Points, in no order, along strands that fork and pass close to each other.
(in the rows, 128 means zero)
Two points are linked if the straight distance between their rows is under 95.1. Some points are linked to none.
Z_882: [139 164 107 116 143 117 107 179 152 104 140 178  92 153 128 158  88 182
 152 149]
Z_592: [123 137  81 156 111 166 140 110 115 197 116 114 151 118 100 137 127 142
 208 143]
Z_762: [101 131 126 127 168 171 125 115 113 162 138  96 168 170 145 100 141 157
  73  95]
Z_148: [120  79  62 107 157 164  97 125 101 142 152 151 100  94 116 128 135 111
 180 158]
Z_252: [ 87  87 149 116  79 126 223 165 140  94 154 143 126 138 116 110 153  78
 103 128]
Z_236: [168 134 117  88 170 146 136 122 107  87 173 128 128 167 146  98 119 140
 106 129]
Z_663: [117 160 131 194  85 149 121  94  69 102 161 115 118 157 114 152 107 173
  99 107]
Z_623: [113  92 114 122 121  95 120 135 142 181 109 107 142  76 132 167 152  67
 191 144]
Z_213: [ 88 142  95 140 114 110 142  93  97 146 131 105 186 164 133 151 147 125
 128  94]
Z_984: [ 53  91 202  99 126 101 117 136 126  87 152 105 132 129 101 109 123 110
 110 116]
Z_897: [150 115  90 104 166 147 102 149 145 177 139 176  92  63 168 150 138 135
 144 168]
Z_4: [167 130 115 118  90  72 140 133 111  79 159 145 103 146 143 162 114  70
 167 134]
Z_373: [135 165 120 170 114 166 133  91  86 125 154 103 134 139 105 116 103 176
  93 117]
Z_430: [116 126 110 144 109 120 104 151 116 118 131 188 119 137 176 204 167 128
 127 153]
Z_247: [186 172  60 161 108 141 142 142 125 168 116 153 121 145 102 123  78 153
 130 163]
Z_941: [155 169  64 144 113 148 145 116 106 177 166 105 129 152 159 149  96 165
 160 139]
Z_368: [ 85 109 113 107 175 167  87 121 141 140 139 161  82  52 126 127 132 154
 182 152]
Z_599: [145 106  60 149 159 191 124 166 139 192  88 160  98  99  97 101 101 130
 156 162]
Z_479: [173 125 139 125 111  51 116 124 129 175 103 100 109  63 138 127 116  97
 163 138]
Z_504: [131 177  70 161 129 168 145 125 129 198 152  99 123 126 153 150  82 190
 154 133]
Z_234: [119 139  88 183  69 137 145 119  82 149 146 138 128 147 143 186 140 126
 154 157]
Z_626: [190 161  84 138 120 117 137  87  88 114 153 163 122 128 141 155 135 115
 103 130]
Z_684: [165  87  86 126 145 169 106 168 153 198  85 149  82  72 113 115 102 116
 159 157]
Z_735: [123 140 141 114  99  55  84 171 142  79 136 119 104 152 159 129  92 153
 128 136]
Z_893: [122 148  65 155  83 114 145 135 100 120 128 108 154 199 152 123 111 137
 120 119]
Z_333: [205 109 143 102 156 133 126 102 139 123 122  92 118  84 128  92 135  77
 129 123]
Z_41: [105 153 113 111 144 133 117 128  92 119 165 115 144 222 143 124 112 176
 131  86]
Z_291: [137 126 145 126 132 107 146  85  99  81 144 129 134  78 108 144 150  66
  97 117]
Z_620: [156 147 125 123 184 126  78 141 183 145  60  87 121 108 146 114 141 147
 116  91]
Z_917: [133 155 108 181 100 166 128 132  92 117 149 194  89 150 142 179 133 177
 165 151]
Z_649: [ 85 132  69 174 129 202 131 141  97 156 155 126 101 141 143 142 117 184
 165 170]
Z_979: [ 98 141 155 138 122  60  83 122 136 113 116 128 128  87 147 151 131 141
  64 121]
Z_765: [148 133  88 129 148 182 136 106 127 191 115 176 108  79 115 136 135 135
 188 144]
Z_200: [106 153 130 151 108 117 105  92 136 118 101 148 151 112  51 158 115 146
 164 123]
Z_403: [122 130 177 126 129 106  93 108 134  71 129 113 128  98  65 116 100 145
 128 124]
Z_418: [ 91 108 169 143 100 170 163 129  91 131 165 160 112 190 171 126 160 129
  61 122]
Z_120: [198 105 186 110 149 141 124 131 154 120 111  82 102  78 135  81 135 101
 129 150]
Z_608: [150 125 145 120 121  76 107 146 136  86 140 112 104 102 169 100 111 126
  63 150]
Z_309: [106 125 200 117 148  79  86 102 131 103 130  83 126  85 100 106 115 160
 147 112]
Z_283: [ 94  87 178 110 139 108 110 138 166 122  94  65 153 108 133  87 149 100
 111 103]
Z_88: [162 135 108  82 142 102 125 120 119  73 167 125 129 158 140 122 112 116
 139 117]
Z_263: [200 155 140 138 150 137  89 110 166 135  64 104  64  79 103 110 120 132
 135 103]
Z_116: [133  93 149 132 106  97 144 143 150  83 116  80 128  99 108  76 105  75
 109 149]
Z_414: [127 125 183 126 140 193 158  94 101 132 161 150 145 133 113 121 143 153
  94 146]
Z_572: [ 96 109 146 136  96 186 165 124 104 157 179  71 144 167 169 108 118 146
  81 122]
Z_826: [101 125 191 131  77 150 202 126 109 142 160 183 122 176 146 142 155 120
  78 134]
Z_844: [173 167  98 125 173 151 143 120  94 101 172 141 113 166 158 117 113 166
  87 120]
Z_411: [113 118 117 146  98  93  94 165 131 119 127 169 104 107 167 196 150 121
 114 178]
Z_795: [104  99 106 101 109  87 135 143 125 139 142 115 141 103 125 175 138  63
 202 157]
Z_464: [139 130  82  90 120  77 123 145 148 140 130 133 149 131 178 157 135  90
 135 139]
Z_174: [ 92 134 120 130 118  88 107 132 113 103 128 159 137 172 174 179 155 116
  85  87]
Z_929: [127 131 132 132 119  77 117 115 149 161  85 101 145  68 116 175 153  69
 173 110]
Z_515: [192 135  75 133 114 137 146  95 113 200 102 136 139 113 115 142 133  88
 175 127]
Z_902: [132  94 155  96 115 118 151 144 120  46 167 123 110 153 154 104 136  93
 103 124]
Z_321: [141 152  97 177  96 132 127 163 101 120 135 162 130 203 184 170 135 156
 139 128]
Z_527: [115 120  82 102 185 160 114 173 170 165 125 152 108 111 127 122 102 161
 189 160]
Z_337: [185 137 100 136 108 117 123 106 135 171  90 149 124  88  85 146 118  92
 164 135]
Z_949: [178 122  83 129 141 180 134 111 127 216  83 155 107  90 116 138 145 108
 195 123]
Z_895: [174 133 124 133 134 124 138  66 113 121 112 105 142  95  73 120 133  72
 169  99]
Z_886: [ 93 103 156 132  84 158 229 120 110 155 151 115 157 141 140 113 170  92
 102 123]
Z_778: [101 129 136  70 181 104  84 123 133 115 149 128 146 160 144 131 129 156
 112  83]
Z_452: [120 135 155 152 123  82  85 120 158 126  80 108 141  82 141 132 135 124
  68 114]
Z_677: [113 136 172 122 124  99  87 120 125  61 148 136 114 120  94 136 105 153
  99 127]
Z_699: [108 112 193  92 192 148  95 146 165 133 125 115 135 127 134  95 126 162
  92 117]
Z_365: [133 141 135 129 120 106  83 175 141  90 142 179  92 156 158 179 115 173
 151 142]
Z_323: [192 150 104 120 142  97  98 142 169 175 101 152 100  69 156 145 112 130
 118 138]
Z_583: [ 81  82 163 104  89 102 205 179 149  88 152 110 113  96 126 105 152  73
 104 131]
Z_61: [159 118 124 125 108  69 110 141 159 109 106  80 130 109 109  75  88  92
 125 139]
Z_16: [126 126 120 102 102  46 139 138 119  75 159 118 109 130 173 157 131  76
 146 107]
Z_940: [212 155  92 114 167 143 134 106 122 126 138 131 124 119 109  92 102 118
 122 127]
Z_536: [ 72 125 138 110 105  72 105 128 130  86 129 121 152 155 107 155 114 119
 143 105]
Z_824: [147 120  63 103 111 118 124 182 139 139 131 141 135 171 140 135 105 116
 172 172]
Z_64: [150 115 151 128 141 155 168  77  98 106 152 123 153 100 106 115 158  85
 113 134]
Z_841: [117 152 117 135 177 163 123 109 112 156 133  89 167 165 121  97 119 181
 110  88]
Z_498: [144 144 113 169  77 106 144 135  83  71 148 138 130 202 135 145 116 112
 167 103]
Z_779: [ 92 111 125  82 160 114 119 105 108 112 159 124 160 172 154 132 152 119
 101  83]
Z_404: [143 131 148 113 194 177 112 126 155 125  89  86 136 148 101  89 142 156
 144  88]
Z_629: [162 145  74 127 125 110 106 153 164 150  82 122 158 145 113 115  95 117
 137 139]
Z_342: [135 131 119 115 147 110 106 110 147 119 106 112 168 123 117 121 133 112
 119 100]
Z_378: [139 126 129 115 163 175 109 143 172 182  74 145  41  55 132 120 120 145
 208 132]
Z_637: [ 60 118 113 139 126 122 152 102 100 136 123  92 189 166 122 117 154 102
 103  75]
Z_800: [110  95 215  99 108 119 161 130 123  78 164 146 109  97 130 140 144 102
  92 155]
Z_551: [113 106 174 116  73 116 224 148 169 128 126 153 149 123 113 124 143  88
 101 131]
Z_350: [123 134 172 128  97 191 185 125 111 167 185 105 135 168 173 122 113 164
  87 144]
Z_357: [ 97 131 106 174  91 118 142 116 110  95 104 131 161 140 104 132 143  94
  55 119]
Z_56: [139  99 212 100 119 121 158 134 150 105 153 125 124  82 139 106 132 109
 105 168]
Z_326: [138 103 178 132 148 166 141 111 150 136  98 122 155 103 132 113 177 105
  91 124]
Z_555: [129 178 111 173  98 150 126 103  84 130 161 165 102 154 147 183 124 196
 152 125]
Z_161: [ 68  84 177 122  99 107 128 170 139  80 140 133 101 143 149 113 140 112
  53 126]
Z_883: [189 173  77 160 162 160 123 113 153 183  57 122 125 122 132 124 144 140
 128  94]
Z_107: [180 139 141 130 107 105  96 131 161 167  80 118  77  68  86 121  93 130
 199 135]
Z_613: [121 154 109 183 103 142 133  76 105 151 106  82 174 133  78 121 119 140
 140 101]
Z_324: [182 156  70 137 124 131 150  80  98 178 136 109 154 124 137 124 127 107
 135 118]
Z_942: [144 110 151 145  96 174 214 105 118 154 136 102 170 129 139  99 154  97
 107 149]
Z_472: [107 122 141 155 119 127 120 116 128  97 109 137 149 124 103 121 137 111
  49 129]
Z_189: [155 170  73 177  83 127 135 134 114 125 117 145 133 157  97 142  94 150
 120 156]
Z_877: [108 169 105 139 156 159 127 102 111 163 150  75 153 161 119 112  90 201
 141  87]
Z_543: [114 163  89 132 143 157 130 122 126 155 136 169 126 136 118 151 118 185
 177 140]
Z_17: [140  74  75 123 153 142  78 174 132 169 118 131  70  62 129  97  97 121
 142 167]
Z_11: [113 126 124 147 115 134 154  95  67  92 167 124 138 167 153 136 155 117
  86 100]
Z_506: [166 139 143 119 131  64  94 112 143 146 110  91 124  72 139 121 126 121
 156 122]
Z_3: [141 138 135 112 150  94  88 111 165 140 104 113 143  94 127 142 129 138
 162 108]
Z_856: [202 113 110 123 140 116 126  96 138 136  92 101 131  89 130 108 142  54
 111 107]
Z_271: [175 135 134 111 151 117 104 147 151  93 135 128 115 106 143 100  99 132
  62 149]
Z_143: [ 64 111 156 114 113  65 119 129 132  84 125  85 149 115 103 125 119  91
 122  93]
Z_424: [110 177 128 175 103 141 114 103  77 113 158 150 111 175 127 167 112 197
 122  98]
Z_389: [149 188  71 169 158 170 157 118 138 210 110 124 124 117 139 133 102 186
 156 118]
Z_685: [131  94 180 116 101 149 194 145 173 126  97 122 160 128 112  96 145  86
 124 141]
Z_860: [141 115 108 121 144 129 129 119 142 117  99  94 169 141 125  88 141  93
  96 113]
Z_417: [185 145 102 126 123 112 130 108  99  78 152 157 113 128 148 143 132  96
  78 132]
Z_71: [142  92 201 129 140 149 151 108 146 126  99  97 133  76 125 128 185  74
 116 124]
Z_382: [148 124 158 109 183 161  88 131 169 121  61  61 105 125 124 113 163 135
 129  96]
Z_154: [134 107 211  72 145 152 154 147 180 144 121 121 156 151 128  99 131 137
 141 133]
Z_906: [174 163 124 175 170 190 131 100 133 133  82 103 115 119  78  83 121 161
 128 103]
Z_700: [101 162 127  94 186 129  98 105 125 132 146 151 145 154 113 141 119 187
 135  81]
Z_724: [145 141  80 140 146 145 109 157 176 189  58 130 153 133 118 133 126 139
 162 138]
Z_168: [151 136 144 136 151 152 129  60 107 114 122 109 154 115  66 110 136 126
 159  97]
Z_456: [101 115 118  95 159 142 130 115 114 131 142 116 171 176 165 104 154 124
  72  96]
Z_194: [125 131 142 126 127  69  95 152 141 180 106  96 109  89 148 103 123 174
 202 168]
Z_521: [131 124  60 165  98 160 134 133  96 173 133 158 130 132 128 158 134 131
 149 181]
Z_517: [110 105  98 115 119 124 129 126 102 135 152 154 136 123 125 181 154  97
 190 161]
Z_59: [134 155 106 110 183 143 131 161 186 152 114 164  94 106 107 124  76 185
 196 143]
Z_253: [156 154  80 125 122 104 112 162 136 104 126 150 128 179 162 139 112 140
  97 134]
Z_105: [153 127  80 128  98  98 159 116 109  94 133 116 148 148 119 113 115  71
 120 129]
Z_251: [107 105 191  87 178 177 125 151 156 149 126 130 157 161 121  98 134 154
 111 125]
Z_413: [132 126 135 121  85  43 114 162 114 135 142 111  96 108 145 126  98 130
 177 187]
Z_549: [ 63  96 149  83 144  96 131 117 112  96 163 118 142 151 148 135 161  87
  98  79]
Z_690: [123 104 143 118  95  67 141 157 119  40 160 117  94 139 166 125 132  76
 114  98]
Z_819: [ 97  92 105 127 148 154  84 161 114  98 156 164  91 133 153 166 148 141
 171 166]
Z_339: [ 81  85 146  96 140 153 161 130 130 150 145 135 158 171 170 106 174 103
  65 114]
Z_526: [108 140 119 106 109  92 106 133 134  97 136 136 146 162  98 157 104 140
 169 125]
Z_655: [148 113 118 146  89 134 116 161 106  88 155 184  95 156 129 168 130 124
 200 166]
Z_854: [ 81  90 202 114  90  80 197 170 152 121 143 102 117  77 149  93 145 100
 107 145]
Z_117: [159 161  93 154 105 117 117 119 125  95 114 151 133 141  83 129  92 136
 103 144]
Z_301: [149 158  86 117 181 177 153 111 139 186 125 196  93  83 135 135 119 157
 182 132]
Z_840: [132 100 117 124  88  84 104 176 128 155 128 116  94  91 132 127  96 113
 173 202]
Z_332: [128 113 174 113 133 163 175  80  84 110 175 143 150 126 117 126 160 112
 110 134]
Z_585: [102 169 136 132 143 107  80 141 170 125 108 165 124 107  98 155 101 196
 113 122]
Z_171: [117  99 223  78 134 126 143 157 183 158 118 121 141 123 162 105 146 135
 112 133]
Z_285: [ 90  94 201  97 152  86 137 118 120 115 153 104 126  76 166 115 159 100
  94 115]
Z_862: [151 163 123 123 152 147 132  53 107 128 141 128 142 117  80 121 118 158
 186  95]
Z_103: [166 170 105 102 179 125 119 139 172 133 117 139 116 124  98 115  75 168
 185 116]
Z_933: [ 67  89 190  92 115 123 188 136 112 112 175 161 116 139 145 147 176  75
  96 108]
Z_196: [112 118 109 105 107  51 130 152 128 118 147 135 125 122 191 183 148  83
 135 129]
Z_766: [123 116 111 137 127 152 144 125 122 115 122  88 173 167 111  76 124 124
 103 125]
Z_399: [102 128 203 135  95 167 183 104 111 162 147 160 146 159 114 133 140 143
  89 145]
Z_970: [144 146  98 103 121 107 122 121 111  99 156 143 140 168 121 154 116 140
 171 128]
Z_696: [144 178 110 129 160 129 115 148 129  92 143 167 108 172 113 137  83 194
 124 120]
Z_651: [ 83 123 155 155 112 178 133 138  97 129 142 141 130 195 138 109 132 156
  45 131]
Z_166: [ 92 108 176 108 108 173 170 151 115 126 165 129 144 215 120  91 116 149
 115 144]
Z_507: [171 134 122 150 111 142 144 119  97  65 146 151 112 140 130 112 130 104
  66 149]
Z_937: [117 128 149 121 111  83  83 168 131  49 144 135 109 186 145 129 100 145
 116 102]
Z_20: [139 145 134 126 118  81 125  92 106  97 144 149 127  85 111 179 135  93
 128 124]
Z_226: [175 122 186 127 164 151 108 136 166 112  95  99 100  81 116  88 123 141
 106 141]
Z_131: [107 115  60 140 165 183  96 157 118 115 132 177  65 103 117 118 108 146
 139 170]
Z_292: [126  87 112 118 125 115  86 165 130 165 135 117  79  68 121 108 100 129
 183 194]
Z_334: [127 148 134 119 137  71  84 168 169 166 104  97 126 100 150 116 100 177
 171 150]
Z_540: [104 131 117 162  83 103 150 129  83  62 138 129 133 189 124 149 131  91
 140  86]
Z_988: [118  99 135 146 131 132  85 149 123 187  96 114  63  43 122  90 120 149
 181 177]
Z_936: [ 55  87 185 124  93 122 161 170 154 117 135 163 120 141 131 125 149 105
  56 131]
Z_421: [147 101  76 141 108 167 122 151  90 114 160 160  88 158 117 139 116 123
 193 179]
Z_233: [101 115 173 126 117 184 150 129  77 106 189 114 117 208 133 105 116 163
 117 127]
Z_180: [151 129  57 131 131 151 135 137 117 185 135 162 138 128 151 153 139 124
 148 166]
Z_827: [125 164 137 145 130 132  97 140 104  80 152 166 107 194 124 151 113 182
 112 102]
Z_510: [164 150  87 137  98 152 153  90  84 151 157 177 102 112 102 155 118 133
 189 161]
Z_610: [100  93  78 125 159 152  66 171 124 103 147 149  63  98 153 128 120 149
 147 173]
Z_611: [ 67  91 203 124 113 143 125 150 155 131 110 147 146 140 100 110 133 125
  67 140]
Z_560: [112 121 119 157  92 169 153 104  93 130 173  54 143 152 156 115 110 135
  78 114]
Z_12: [111 113 174 157 123 115  99 130 154 104  87 109 136  85 106 104 126 116
  60 135]
Z_188: [146 132 132 135 136 104 128  77 130 135  92  92 152  90  93 148 159  64
 172  84]
Z_313: [133 126  99 126 116 133 104 150 139 135 135 177  98  98 108 162 113 140
 161 179]
Z_791: [ 89 105 171 141 123 183 160  99 106 163 134  77 177 159 109  96 144 132
 122 116]
Z_390: [107  92 113 122 123  92  98 155 159 187  98  98 140  83 141 145 140 103
 182 165]
Z_501: [136 162  84 124 152 120 115 109 120 152 125 149 162 148 156 151 147 147
  87 109]
Z_395: [124 144 123 146  98  94 130 104  96  94 145 174 119 116 107 205 144 103
 145 134]
Z_316: [ 99 133 138 130 127 153 122 121  72 107 184  97 130 219 139 110 106 166
 123  92]
Z_761: [144 166 137 101 213 143 108  93 149 134 125 148 128 105 121 129 129 183
 141  79]
Z_281: [187 152 140 152 113 101  88 130 164 152  59 108  85  70  93 119 102 129
 148 122]
Z_755: [115 139 159 129 123 109  82 141 119  58 147 158 106 174 113 145 107 156
 104 104]
Z_562: [100 141 151 145  93  74  90 138 152 133 112 129 118  80  98 153 106 163
 164 165]
Z_409: [140 141  79 145 103 126 146 124  99 106 136  97 158 182 127  93 105 119
 107 126]
Z_119: [ 79 100 187 129 141 167 142  97 113 131 122 110 173 143  84 108 154 115
 118 109]
Z_606: [107  94 169 114 140 164 163 123 141 154 112 129 173 131 150 114 177 103
  79 126]
Z_748: [ 74 105 138 136  92  77 126 162 140  68 122 121 117 129 146 123 133  97
  47 108]
Z_258: [195 147 138 138 179 167 112 120 161 119  85 115 101  95  99  94 126 138
 115 114]
Z_15: [ 97 124  45 159 161 202 120 144 102 152 139 154  94 117 134 114 115 161
 148 164]
Z_229: [153 151 102 132 162 142  99 151 187 180  61 145 105  92 124 137 121 150
 168 121]
Z_852: [ 91  93 141 116 113 161 160 147 131 111 142 114 160 191 121  78 126 124
  95 133]
Z_621: [173 131 134 139 181 196 143  97 123 159  94  79 144 132 142  95 176 128
 113 100]
Z_408: [147 168 123 119 194 151 108  77 140 152 101 136 141 111 123 136 159 163
 147  70]
Z_450: [ 61  84 179  92 141 101 158 129 123 105 162 118 129 102 149 129 172  75
  84  99]
Z_570: [156 166 104 137 115 130 144  59  89 137 153 143 137 118  84 147 113 142
 186 122]
Z_376: [142 109 180  75 129 155 163 147 142 106 165 168 126 156 151 118 138 130
  89 157]
Z_889: [ 70  88 136 124 121 119 173 139 146 107 111  89 163 110 116 100 160  54
  97  94]
Z_391: [ 57  92 120 133 117 123 173 130 119 114 126 103 166 152 121 101 160  81
  79  87]
Z_962: [119 135 205  85 103 114 182 115 164 163 130 171 157 156 132 129 142 119
  99 105]
Z_781: [134 129 183 119 176 207 154 135 144 172 115 115 159 167 126  95 135 168
 120 127]
Z_825: [141 108 156  93 143 146 132 145 122  66 168 145 115 166 154 108 128 134
  86 138]
Z_275: [181 119 117 124  98  74 126 121 129 163 116 134 110  64 108 155 108  64
 154 144]
Z_767: [110 122  87 110 146 154 105 168 121 127 154 164 116 165 166 166 143 157
 174 160]
Z_463: [ 86 113 115 135 107  96 125 146 119  80 122 143 131 177 166 137 153  99
  61  88]
Z_866: [157 172 103 114 181 131 123 134 145 106 132 140 131 154 100 104  80 175
 135 118]
Z_588: [154 144 146 149 155 182 145  93 103 125 144 123 142 126 101  98 127 163
  92 131]
Z_23: [109 152  92 174  79 124 124 146  95 119 135 117 142 215 176 145 118 154
 105  95]
Z_932: [112 149 154 138 165 129  75 123 156 123  98 143 137 111 102 131 121 176
  68 105]
Z_19: [125 156 160 129 156  74  71 149 163 136  92  96 121  96 138 107 103 185
 116 117]
Z_682: [113 145 150 143 107  83  90 103 143 106 111 134 137  80  63 156 106 142
 156 126]
Z_683: [125 116 185  98 176 113  91 128 152 120 129 101 131  97 155 102 134 150
  86 114]
Z_602: [164 151  69 165 122 164 142 152 146 187  92 165 110 123  89 121  86 152
 155 164]
Z_228: [103 145 142 145  95  52  96 145 134 112 124 143 112  99 164 184 131 136
  96 142]
Z_548: [107 159 159 114 147  77  71 135 154 130 133 139 109  98 134 140 102 206
 126 123]
Z_110: [131  99 170 114 156 142 101 125 163 120  68  52 125 114 136 111 176 107
 128  95]
Z_999: [136 108  98 132 104 120 185 116 101  92 144 103 149 135 105  88 136  54
 116 127]
Z_829: [ 89 124 129 116 148 147  94 124 168 169  91 141 141  95 101 154 149 158
 217 123]
Z_518: [118 146 118 167 134 145 115  79 126 156  68  96 170 133  82 139 155 131
 153  81]
Z_78: [ 96 121  88 149 115 140 131 118 124 182 108 124 178 130 104 162 152 125
 190 140]
Z_809: [125 143 124 153 131 159 125 138  97 108 142 136 132 188 153 117 128 160
  37 118]
Z_14: [117 142  90 136 121 138 121 163 107 134 144 156 134 202 170 166 130 171
 159 136]
Z_356: [184 165  71 105 156 104 117 166 148 119 132 148 124 154 156 132  99 143
 106 140]
Z_37: [137 124  71  91 157 137 114 173 159 163 131 140 136 142 131 130 102 141
 182 165]
Z_752: [ 65  83 147 126 106 123 156 159 104  63 156 127 114 202 130 104 143  90
 114  81]
Z_242: [122 109 181 130 154 164 127  81 125 114 101  91 154 118  72 115 164 114
 153  96]
Z_173: [134 133 116 154  98 106 112 155 113 100 129 182 131 180 191 187 155 123
 126 109]
Z_938: [150  85 168 130 106 137 168 139 162 107 101 103 139  95 102  81 136  64
 115 155]
Z_695: [102  71  89 126 132 141 103 130  92 123 154 140 103  88 109 161 147  84
 176 170]
Z_341: [ 90  98 218  78 110 100 166 146 177 163 136 147 136 122 156 124 149 112
 100 121]
Z_759: [146 162 122 147 133 141 104 108 155 131  76 135 133 111  55 121 101 153
 178 111]
Z_916: [132 132 171 116 145 197 176 137 129 183 152 111 161 174 147  94 124 170
 108 142]
Z_232: [171 124 178 132 162 205 151 113 150 147  77 107 131 125 129 115 187 129
 120 128]
Z_36: [ 94 129 100 126 121 110 133 106 127 159 115 118 190 136 118 169 152 110
 172 114]
Z_386: [ 71  80 201  82 122 131 130 139 126  88 168 137 124 165 119 115 126 120
 117 127]
Z_496: [114 129 146 173 120 178 143  79 101 147 121  58 169 137  89  96 127 142
 128 102]
Z_959: [176 192  83 148 166 152 155 100 101 140 162 134 110 134 144 123  93 187
 116 117]
Z_717: [124 120 186 100 162  77 103 109 124 126 141  88 121  75 173  94 146 141
  97 124]
Z_320: [121 141 139 129  91  21 129 142 108 116 137  90 109 102 150 113 107 109
 144 153]
Z_126: [167 132 102 123 141 135 157  66  83 123 155 101 158 126 128 113 144  96
 122 111]
Z_584: [ 90 115 132 121 144 145  87 130 165 159 105 143 107  65 109 137 130 159
 204 152]
Z_6: [157 117  72 112 136 111 121 132 143 181 117 154 149 107 161 161 151  97
 139 153]
Z_286: [139  91  76 103 160 186 113 104 102 170 134 169  87  66 112 119 127 108
 183 148]
Z_553: [ 85 109 120 130  93 110 160 136  92  58 151 109 146 192 114 111 124  89
 124  94]
Z_460: [150 116 194 106 120 167 177 143 171 141 107 133 165 154 104  98 128 127
 136 148]
Z_516: [101 108 161 151 114 147 146 124  78  78 165 157 112 186 161 129 162 115
  76  92]
Z_928: [158 136 101 120 107  78  98 163 174 141  94 106 137 122 120 114  85 111
 141 155]
Z_846: [155 122 126 127  84  83 114 159 120  84 150 158  90 137 141 174 111 105
 181 158]
Z_749: [149 108 140 137  97 160 175 135 119  83 137 141 131 145 117  97 130  99
  79 172]
Z_423: [125 153 107 174  76 114 142 101  81 107 136 159 135 146 104 186 133 118
 144 138]
Z_894: [ 67  97 122 139 100 151 217 121  93 131 157 101 157 153 140 106 166  83
  88 105]
Z_151: [147  99 185 109 120 104 144 147 145 106 144 108 109  82 167  79 127 118
  82 174]
Z_957: [ 82 121 150 128 118 105  82 147 147 143 132 141  98  71 127 154 119 182
 177 179]
Z_181: [187 150  84 131 108 125 139  95  97 143 151 188 107 113 122 172 124 117
 151 157]
Z_764: [150 138 113 138  86  85 107 144 137  65 119 131 117 137 104 125  90 110
  95 146]
Z_220: [189 163  98 123 159 101 101 144 162 130 112 139 111  98 143 120  98 137
  79 138]
Z_522: [169 176 112 173 132 167 123  96 141 140  67 127 118 114  56 107 106 151
 149 104]
Z_469: [125 157 110 131 135 132 128  72 112 158 137 177 141  93 123 187 159 147
 151 123]
Z_269: [163 164  76 129 113 129 147  88  84 150 176 104 141 154 155 142 114 141
 157 120]
Z_422: [ 87 133  92 161  85  83 150 135 124  96 106 127 160 133 113 153 134  71
  84 111]
Z_665: [ 60  78 191  95 107 137 150 159 124  92 174 153 107 201 133 110 139 104
 117 115]
Z_198: [146 130 132 118 103  39 123 140 118  87 147  97  98 105 174  95 109 110
 102 145]
Z_577: [121 132 114 159  92 140 162  88  71 110 179  80 136 156 157 134 129 119
  95 103]
Z_127: [100 130  88 145  79  76 127 162 142 105 103 135 152 152 133 159 124  89
 107 136]
Z_183: [131 157 126 129 191 141  89 139 173 132  80 128 141 124 118 115 123 174
  88  94]
Z_798: [168 164 123 130 163 138 105 148 188 177  57 136  53  72 135 133 112 157
 180 116]
Z_325: [155 118  98 109 141 115 102 132 152 187 123 158 112  66 167 167 146 115
 139 162]
Z_47: [132 114 129 125 130 108  87 154 176 195  64  91 110  84 147 139 150 123
 195 136]
Z_114: [ 78 105 150 126 124  86 137 127 142 103 105  75 155  88 115 111 146  67
 108  94]
Z_46: [166 179  81 162 171 153 129 114 142 172  93 123 145 134 127 118 116 168
 111 103]

A fork is a point with three links, a tip a point with one. Leave the first point through the second and follow the links. Name the first fork or tip that comes.
Z_518, Z_613: Z_168
Z_498, Z_540: Z_143
Z_180, Z_521: Z_64
Z_764, Z_117: Z_292

A fork is a point with three links. Follow the links from the first point to the second and name the forks in between, in order.
Z_200, Z_332: Z_682, Z_403, Z_755, Z_827, Z_424, Z_414
Z_585, Z_283: Z_382
Z_390, Z_46: Z_623, Z_765, Z_515, Z_324
Z_781, Z_854: Z_251, Z_154, Z_685

Follow the links from the first point to the second, and from the first to the third. Name the last point that the two ways share.
Z_827, Z_220, Z_623: Z_64
Z_610, Z_233, Z_12: Z_321
Z_6, Z_269, Z_403: Z_64
Z_174, Z_131, Z_941: Z_321
Z_549, Z_809, Z_962: Z_251
Z_301, Z_626, Z_613: Z_168
